Points on a hilly landscape, in no order, each with its height.
From any point a climber takes the steepest step (rise divided by distance) to one of its 6 nearest points. It stops when none of these is higher. Distance is the straight distance between rows; heights are no part of it.
k267: [ 25  -5  -5  -4   1 -28   0  13 -24   6  -5 -20  18  20   0 -26  35 -11
  13   8  -2]  height 0.32
k776: [ 28  -2 -31  16  24 -24  25 -37  14  27  -9 -34  27   8  -6  20   6 -12
  56  46  28]  height 6.41
k136: [-39  29  32 -13   4  16  -6  49  29 -28  38  17 -54  -1  -5  85 -55  -5
 -20 -18 -52]  height 4.91
k540: [ -1  40  -9 -37  18 -28 -14  25 -10 -60  58 -28 -34 -19  -2  66 -20 -28
  -2  -1 -26]  height 6.81
k578: [ -4  14  62 -10   7  23  -1  30 -15  13 -17  -6  28  -4  -3 -28 -30  40
   3  26  16]  height 6.25
k516: [-39 -45  11 -10 -31  50  12  17  36   4 -10  28 -49   7  -8   9  -3 -27
 -19 -15 -41]  height 5.72
k526: [ 18  -7 -21  44   6  11   6 -44   1  20 -26  -2  31 -21  16  -7   2  -8
  17   8  -2]  height 5.24
k663: [ -9  27  53   1  -4  -7   6  42  -3  -1  -1   5 -27  38 -15  29 -21   6
  -9 -21 -35]  height 3.49
k785: [-54 -55 -17 -15 -31  32  -5 -26  32  26  -1  52 -27  25 -14 -26   8  13
 -14 -32  -5]  height 4.46
k957: [ 32  43 -14  16   8 -28 -18   7 -17 -17  10 -30  15 -33  26  26 -20 -45
 -14 -10 -12]  height 5.85
k171: [ 34  -9 -29  13  -6 -33  -1 -10 -12   0 -13 -10   8   1   7  -2  14 -31
   9  10 -10]  height 7.89
k213: [-25   5  36 -22 -25  38  19 -27  13   6  14  30 -28  16   0  -1  -9  35
   2  -9   9]  height 5.17
k481: [ -3   8   3 -14  -3 -13  -7  14 -14   3   3   6  -7 -12   3  -6  23  -5
 -11 -22 -29]  height 1.53
k990: [  3 -53 -85  -9  19 -20  28 -71  30  10 -16  -6 -42  14   2  17  43 -54
  14  -3   8]  height 2.77
k624: [ 27   3 -22 -24   6  -7  22 -49  21  12   9  -1   8  16  10   9  35   5
  57   9  30]  height 5.99
k791: [ 27  30  -4  31  12   0 -10   3 -21 -28   8 -12  18 -44  29  25 -12  -2
   7  43   0]  height 7.03
k909: [ 22   5 -24  16   3 -24 -14   6 -27  -5 -18  -5  25 -27  13 -22   6 -24
 -26 -34 -31]  height 2.07
k886: [ 32 -33 -53  17   1 -23  22 -26  -3  -6 -21  -4  -9 -26  27  -4  -1 -45
 -21 -17 -17]  height 4.81
k15: [ 33 -11  13  -3  25 -11   8  25 -14  10  13 -50  17  18  16   1  21 -35
  40  67  43]  height 3.92
k600: [-17   3  12  -2  13  35  -7 -28  -3  10 -11  15  26 -16  -1 -39 -23  73
  19  21  54]  height 6.93
k913: [-17 -14  29  -6  14  31 -13 -22  10   4 -10   0  59  15 -20 -67 -28  63
  30  28  94]  height 7.15
k317: [ 35  -3 -21 -32  19 -39  13 -24  -9  19  -4 -23 -13   8   4   1  75 -21
  40  20  15]  height 1.15
k579: [ 23 -28 -56  45   5 -41   6 -58  18   4 -26   3  41  18  -1  -9 -15   8
  31  18  35]  height 5.18
k363: [ 22  -8 -39 -12 -12 -14   2 -19  -4   5  -5   4 -10   3  -3 -20  36  -6
   7  -6  -3]  height 0.69
k476: [  9  -7 -38   6   2  -6  14 -31  25 -11   5  -6 -27 -17  17  20  27 -36
  13  -9 -18]  height 6.40
k306: [ 25 -13 -33 -13 -24 -22   8 -39  17  14   5   3   9  38 -11 -14  32  27
  19   8  50]  height 2.27
k320: [-34  13  49 -29  -3  35  31  15  17 -11  30  22 -58  -6  -5  49 -27  20
  -1  -7 -34]  height 5.40
k512: [-43  11  30   5 -24  46   7  -6  18  -4   8  32 -29 -11  11  15 -32  22
 -23   0 -27]  height 5.84
k793: [-10  -2   2  -7 -18   8 -15  -7   0  11 -18  24  33 -10 -14 -42  -3  56
  -5   7  44]  height 5.73
k774: [ -8 -23 -10   7  -5   3  -4 -24   1   3 -36  26  29  -4  -1 -42   2  42
 -15 -15  28]  height 3.99
k529: [ 27   0 -22   7   2 -41 -18  16 -30  13 -18 -23  37   6  -7 -21  15 -38
  -8   5  -5]  height 1.22
k91: [ 19 -15   9  10   8  12 -13  19  -2  19 -17 -15  52  21  13 -50  13   0
  19  49  55]  height 6.42
k570: [-30  24  17  10  11  44  -9 -25   6   3 -20  27   6 -34   6 -20 -22  45
 -17 -11   2]  height 6.47
k221: [-35 -50 -38  19  -9  12 -20 -41  13  -6 -22  28  15  -5 -13 -55 -22  40
 -29 -26  31]  height 5.16
k730: [-24 -47 -15 -26 -30   9   3 -36  28  21  15  24 -15  56 -13 -30  18  34
   9 -29  25]  height 2.02
k764: [ 14   0 -12  18 -12  15  10 -18  -3  -2   1   6  -7 -22  23   6   3   3
   9  -3  -8]  height 5.15
k153: [-21  25  35  -4 -16 -10  12  36   5  40 -10  26 -34  34 -28  22  -8 -17
 -31 -38 -50]  height 3.63
k460: [  2  40  30  -5  -8  -3 -26  51 -41 -10  11 -29   5 -12  -7   3  -5  -1
  -8  16  -6]  height 4.20
k606: [  9 -10  14  -7  -9  10   2 -20  -4  15   6   0  34  11 -13 -40   3  30
  42  30  74]  height 7.86
k963: [ 40   3 -17  27  11 -16  -4   5 -25  19 -15 -32  52   0  16  -9  15 -32
  19  42  12]  height 3.01
k289: [ 38  -8 -10   0  21 -29  27 -31  18  27 -14 -30  32  32 -10   2  27 -15
  67  60  55]  height 5.09
k288: [  9  21 -16  -8  27 -26  29  -5  -3 -34  38 -28 -27 -30  21  53  25 -20
  36  18  -5]  height 7.56
k722: [-27 -36  -5  15   4  41 -16 -13  14   0 -28  32   1 -25  -2 -33 -16  27
 -36 -35  -9]  height 6.60
k38: [ 31 -27 -36  16   5  -1   7 -34   8  12 -14 -13  60  28  -9 -37 -18  19
  48  38  72]  height 7.02
k737: [-26  53  60 -10   8 -10  -2  54   1 -10  27   3 -39  20 -34  73 -38  10
  -8 -10 -47]  height 4.60
k941: [-13  46  22   2   5   1 -18  43  -8 -15  24   0   1 -29   0  22 -29  -3
 -33  -9 -35]  height 4.71
k133: [  4  -4  50 -25  -7  16   4  30 -11  26   7  -3  15  36  -7 -26   1  23
  10  27  17]  height 4.03
k832: [-35  20  42  -9  -9  13  13  43  23  -2   5  16 -46  23 -15  43 -34 -10
 -25 -39 -59]  height 4.13
k611: [ -7  41  41  13  23  28   6  15 -17 -13  -6  -2  15 -43  11   2 -28  44
 -19  -1   2]  height 5.97
k947: [  9  44  57 -42  -3 -11  12  55 -17  10  41  -4 -30  24 -16  34  -8  17
  22   7 -29]  height 3.22
k551: [-39 -71 -31 -14 -14  40   4  -8  23  -6  -3  11 -49 -19   6   1   5 -67
 -10  -3  -3]  height 7.25
k300: [ 17 -24 -11 -21 -19  -8  -2  -2  -2  16  -6  26  -5  43 -11 -39  28   4
  -5 -15   6]  height 0.56
k73: [ -3 -30 -16 -25 -23  28  13 -21  21  -6  16  25 -37  14   2 -16  29 -14
   3 -19 -12]  height 3.07
k544: [ 29 -33 -63  39  -5 -36  -8 -29  -2  15 -40  -5  50   7  -4 -23   6   1
  -9  21  14]  height 0.50
k523: [ 46  18   6  -5  25 -21  15   2 -13  16   4 -28  12  14  20   4  39 -14
  29  31  22]  height 2.63
k321: [ 29   0 -19  17  -2   6  12 -16  -7  17  -5  -2  36  -4   7 -12   5   9
  24  33  20]  height 5.59
k313: [-32 -22 -25   3 -36  35  -8 -34  24  -9  10  34 -22 -11  12  -9  19   5
  -5 -17  -4]  height 4.51
k331: [ 35 -19 -59  18   9 -30   8 -44   3   7 -10  -7  -5 -12   2  20  24 -45
  19   6  -8]  height 5.14
k825: [-14   2  49  -3 -20  26   8   9 -13  37 -10  20  22  23  -8 -36  10  45
  -6  -8  -5]  height 3.86
k598: [  0  14   7  19  15 -11 -25  12 -21   3 -36   4  37 -16   0 -30 -11  15
 -41 -15 -19]  height 4.48
k688: [-36 -10  -2 -14 -18  24  -3  17  10 -20  27   7 -47 -11   8  26   4 -43
 -18 -17 -38]  height 4.88
k43: [ 15  28 -11 -38  17 -52   7  19 -15 -12  31 -31 -36   5  -9  28  59 -42
   7   1  -9]  height 2.84
k612: [-15  32  91 -15  41  19  -9  67 -20  17 -24 -13  38   0   0 -21 -37  31
 -23  22  11]  height 6.84
k708: [-11 -33   7  14   3   4  -8  -9   8  11 -28  -6  67  18 -14 -53   2  65
  23  22 102]  height 6.73
k72: [ 13 -54 -63  25 -26  -2   2 -52  23   5   4  19   7   7   6  -5  10   1
  10  -8  19]  height 2.83
k55: [  9  43  35 -34   3 -18 -10  58 -18 -19  22 -25 -15   7  -2  23  -3   8
  10   6 -20]  height 3.17
k505: [  0 -34 -47  50  -5  21  -7 -23   0 -18 -19  24   8 -40  13 -18 -11 -17
 -33 -33   1]  height 5.46
k859: [-25   8 -40 -33   5 -46 -21  16   4 -50  49 -36 -62 -22  -6  64   0 -86
 -36 -32 -44]  height 5.71
k375: [ -4  -6  43  -3  16  22 -18  44 -21  19 -31 -12  35  14   2 -37  -9  34
  -9  32  20]  height 5.89
k100: [ -3   4  37 -34 -14  22   2 -20  -6   0  31   2 -14  10  -1 -16  18  33
  20  10  16]  height 5.26
k724: [  3  48   7  16   5 -25 -38  26 -23 -56  41 -26  13 -37  12  48 -48 -28
 -25   0 -20]  height 5.93
k728: [ -4  14  10 -23 -21  11   0  -3  -1  -3  24   0 -19  -5  10  -4  11   7
  18  13   3]  height 3.91
k614: [-12  -6  29   5  -6  28   6 -26  -2   4  -2  19   9  -1  -6 -38 -23  68
  25  10  43]  height 6.94
k985: [ 29  37 -23   6  19  -9  15   6  -6 -36  32 -32  -8 -41  34  63   3 -28
  16   7 -22]  height 7.33
k94: [ 10   0  -9  23  11  -5 -23  -2 -19 -16 -23   3  16 -41  16 -13  -7   5
 -14 -14 -18]  height 4.45
k6: [ 32  17  14 -22  37 -25  35   1  -1 -11  16 -34  -6  -3  -4  34  36 -17
  45  39  14]  height 6.57
k16: [-19 -27  -9 -24 -39  18   3 -13  10  25  -3  29 -26  30 -14 -26  18   7
 -12 -37 -16]  height 2.37
k496: [ -4   1 -17  32 -14  25   2 -24  -1  -7 -10  11  17 -43  29  -9   5   7
 -12   7   1]  height 5.70
k410: [-18  10  33  -3  10  31  -9 -16   2   1 -39   8  31 -20  -2 -39 -16  70
  -2   4  35]  height 6.58
k976: [ 30  -8 -37 -13  17 -27  -6 -17  -2  -1  -7 -17 -38 -16  15  14  42 -41
   0 -11 -25]  height 3.58
k683: [-36   0  25   1  -7  37  -4  28  -1 -11   0  23 -27   0   2   3 -17  -6
 -33 -43 -49]  height 4.80
k905: [ 19  10 -44  18  19  -5  46 -44  17  -2  10 -14 -11  -8   7  24  26 -37
  42   6  -1]  height 7.05
k562: [ 27 -33 -76  20   8 -44  26 -58  17  23 -15   0  10  26 -10  -2  39 -18
  23  17  30]  height 1.54
k666: [ -8 -26 -52 -21  12   2   5  -6  14 -25  11 -14 -66 -48  16  44  33 -89
  -4  -8 -29]  height 5.47
k732: [ 27  22 -15  13   4 -31 -23  21 -24 -25  14 -20  -6 -17   8  28  -9 -54
 -16 -18 -22]  height 2.94
k876: [ 22 -33 -46  24   0 -37  -9 -31   4  23 -27  -5  62  47  -8 -26  10   6
  26  32  65]  height 3.50
k480: [-43  29  35  27  19  17 -14  46   1 -14 -15  25 -11 -31 -14  15 -64  -4
 -62 -58 -41]  height 3.66
k164: [ 27  14  36  22  13  12 -14  23  -4  -2   8 -24  24 -10   6  -1 -13  12
  27  41   9]  height 6.20
k63: [ 13   6  14 -20 -21 -16  -1  29 -18  13  10  -5 -24   8  -4   7   7 -16
 -35 -41 -61]  height 3.32
k21: [ 16   1 -16  -3  -6  -4   6 -15 -18   3  -3  10  22  14   3 -29  21  13
  23  20  34]  height 3.06
k292: [-13  55  57   2   0  -4 -10  74 -10 -33  37  -9   4  -9 -10  53 -59  27
 -22  -9 -22]  height 5.65
k276: [-32   8  38  16  14   6 -15  32 -16  -1 -18  10 -11   4 -20  15 -42  -5
 -49 -47 -55]  height 4.02
k228: [ -4  26   6 -23   8 -15  -6  23  -1 -18  34 -14 -33   3  -2  18  36 -34
  -8 -16 -37]  height 3.10
k25: [-16   9  52   7   5  14   6  29 -15  27 -45   8  25  12 -27 -24 -18  37
 -28 -27 -21]  height 5.88
k206: [-18  45  83   7  27  13   8  64 -14   5 -17   3   8  15 -20  24 -62  38
 -28  -6 -20]  height 6.44
k771: [-14 -45 -52   7 -22 -22 -12 -27  25   9  -4  20  15  52 -11 -35  15  30
  -4 -11  47]  height 1.96
k271: [-11  38   7  -9  -8 -24  -4  28  -9 -35  42 -16 -43 -10   9  34   4 -20
 -13  -2 -47]  height 5.49
k111: [-45  24  33   6 -24  -2 -22  37  14 -12  25   9 -37   7 -22  48 -58 -31
 -63 -29 -52]  height 4.12
k501: [-46 -79  -1  10 -33  42 -11 -12  35   1 -20  31 -22   8  -5 -32 -13   7
 -33 -26   7]  height 5.62

Where does a climber stop that starts at each point below?
k663: k612
k111: k612
k460: k288

Call two points neighbours if one is among the 6 nearest of the other. Go from one point of each pair to the other, from neighbour to neighbour, staying as high as possible. Name the lowest point that can't be avoided.
k288 / k612: k164
k606 / k722: k570
k612 / k722: k578
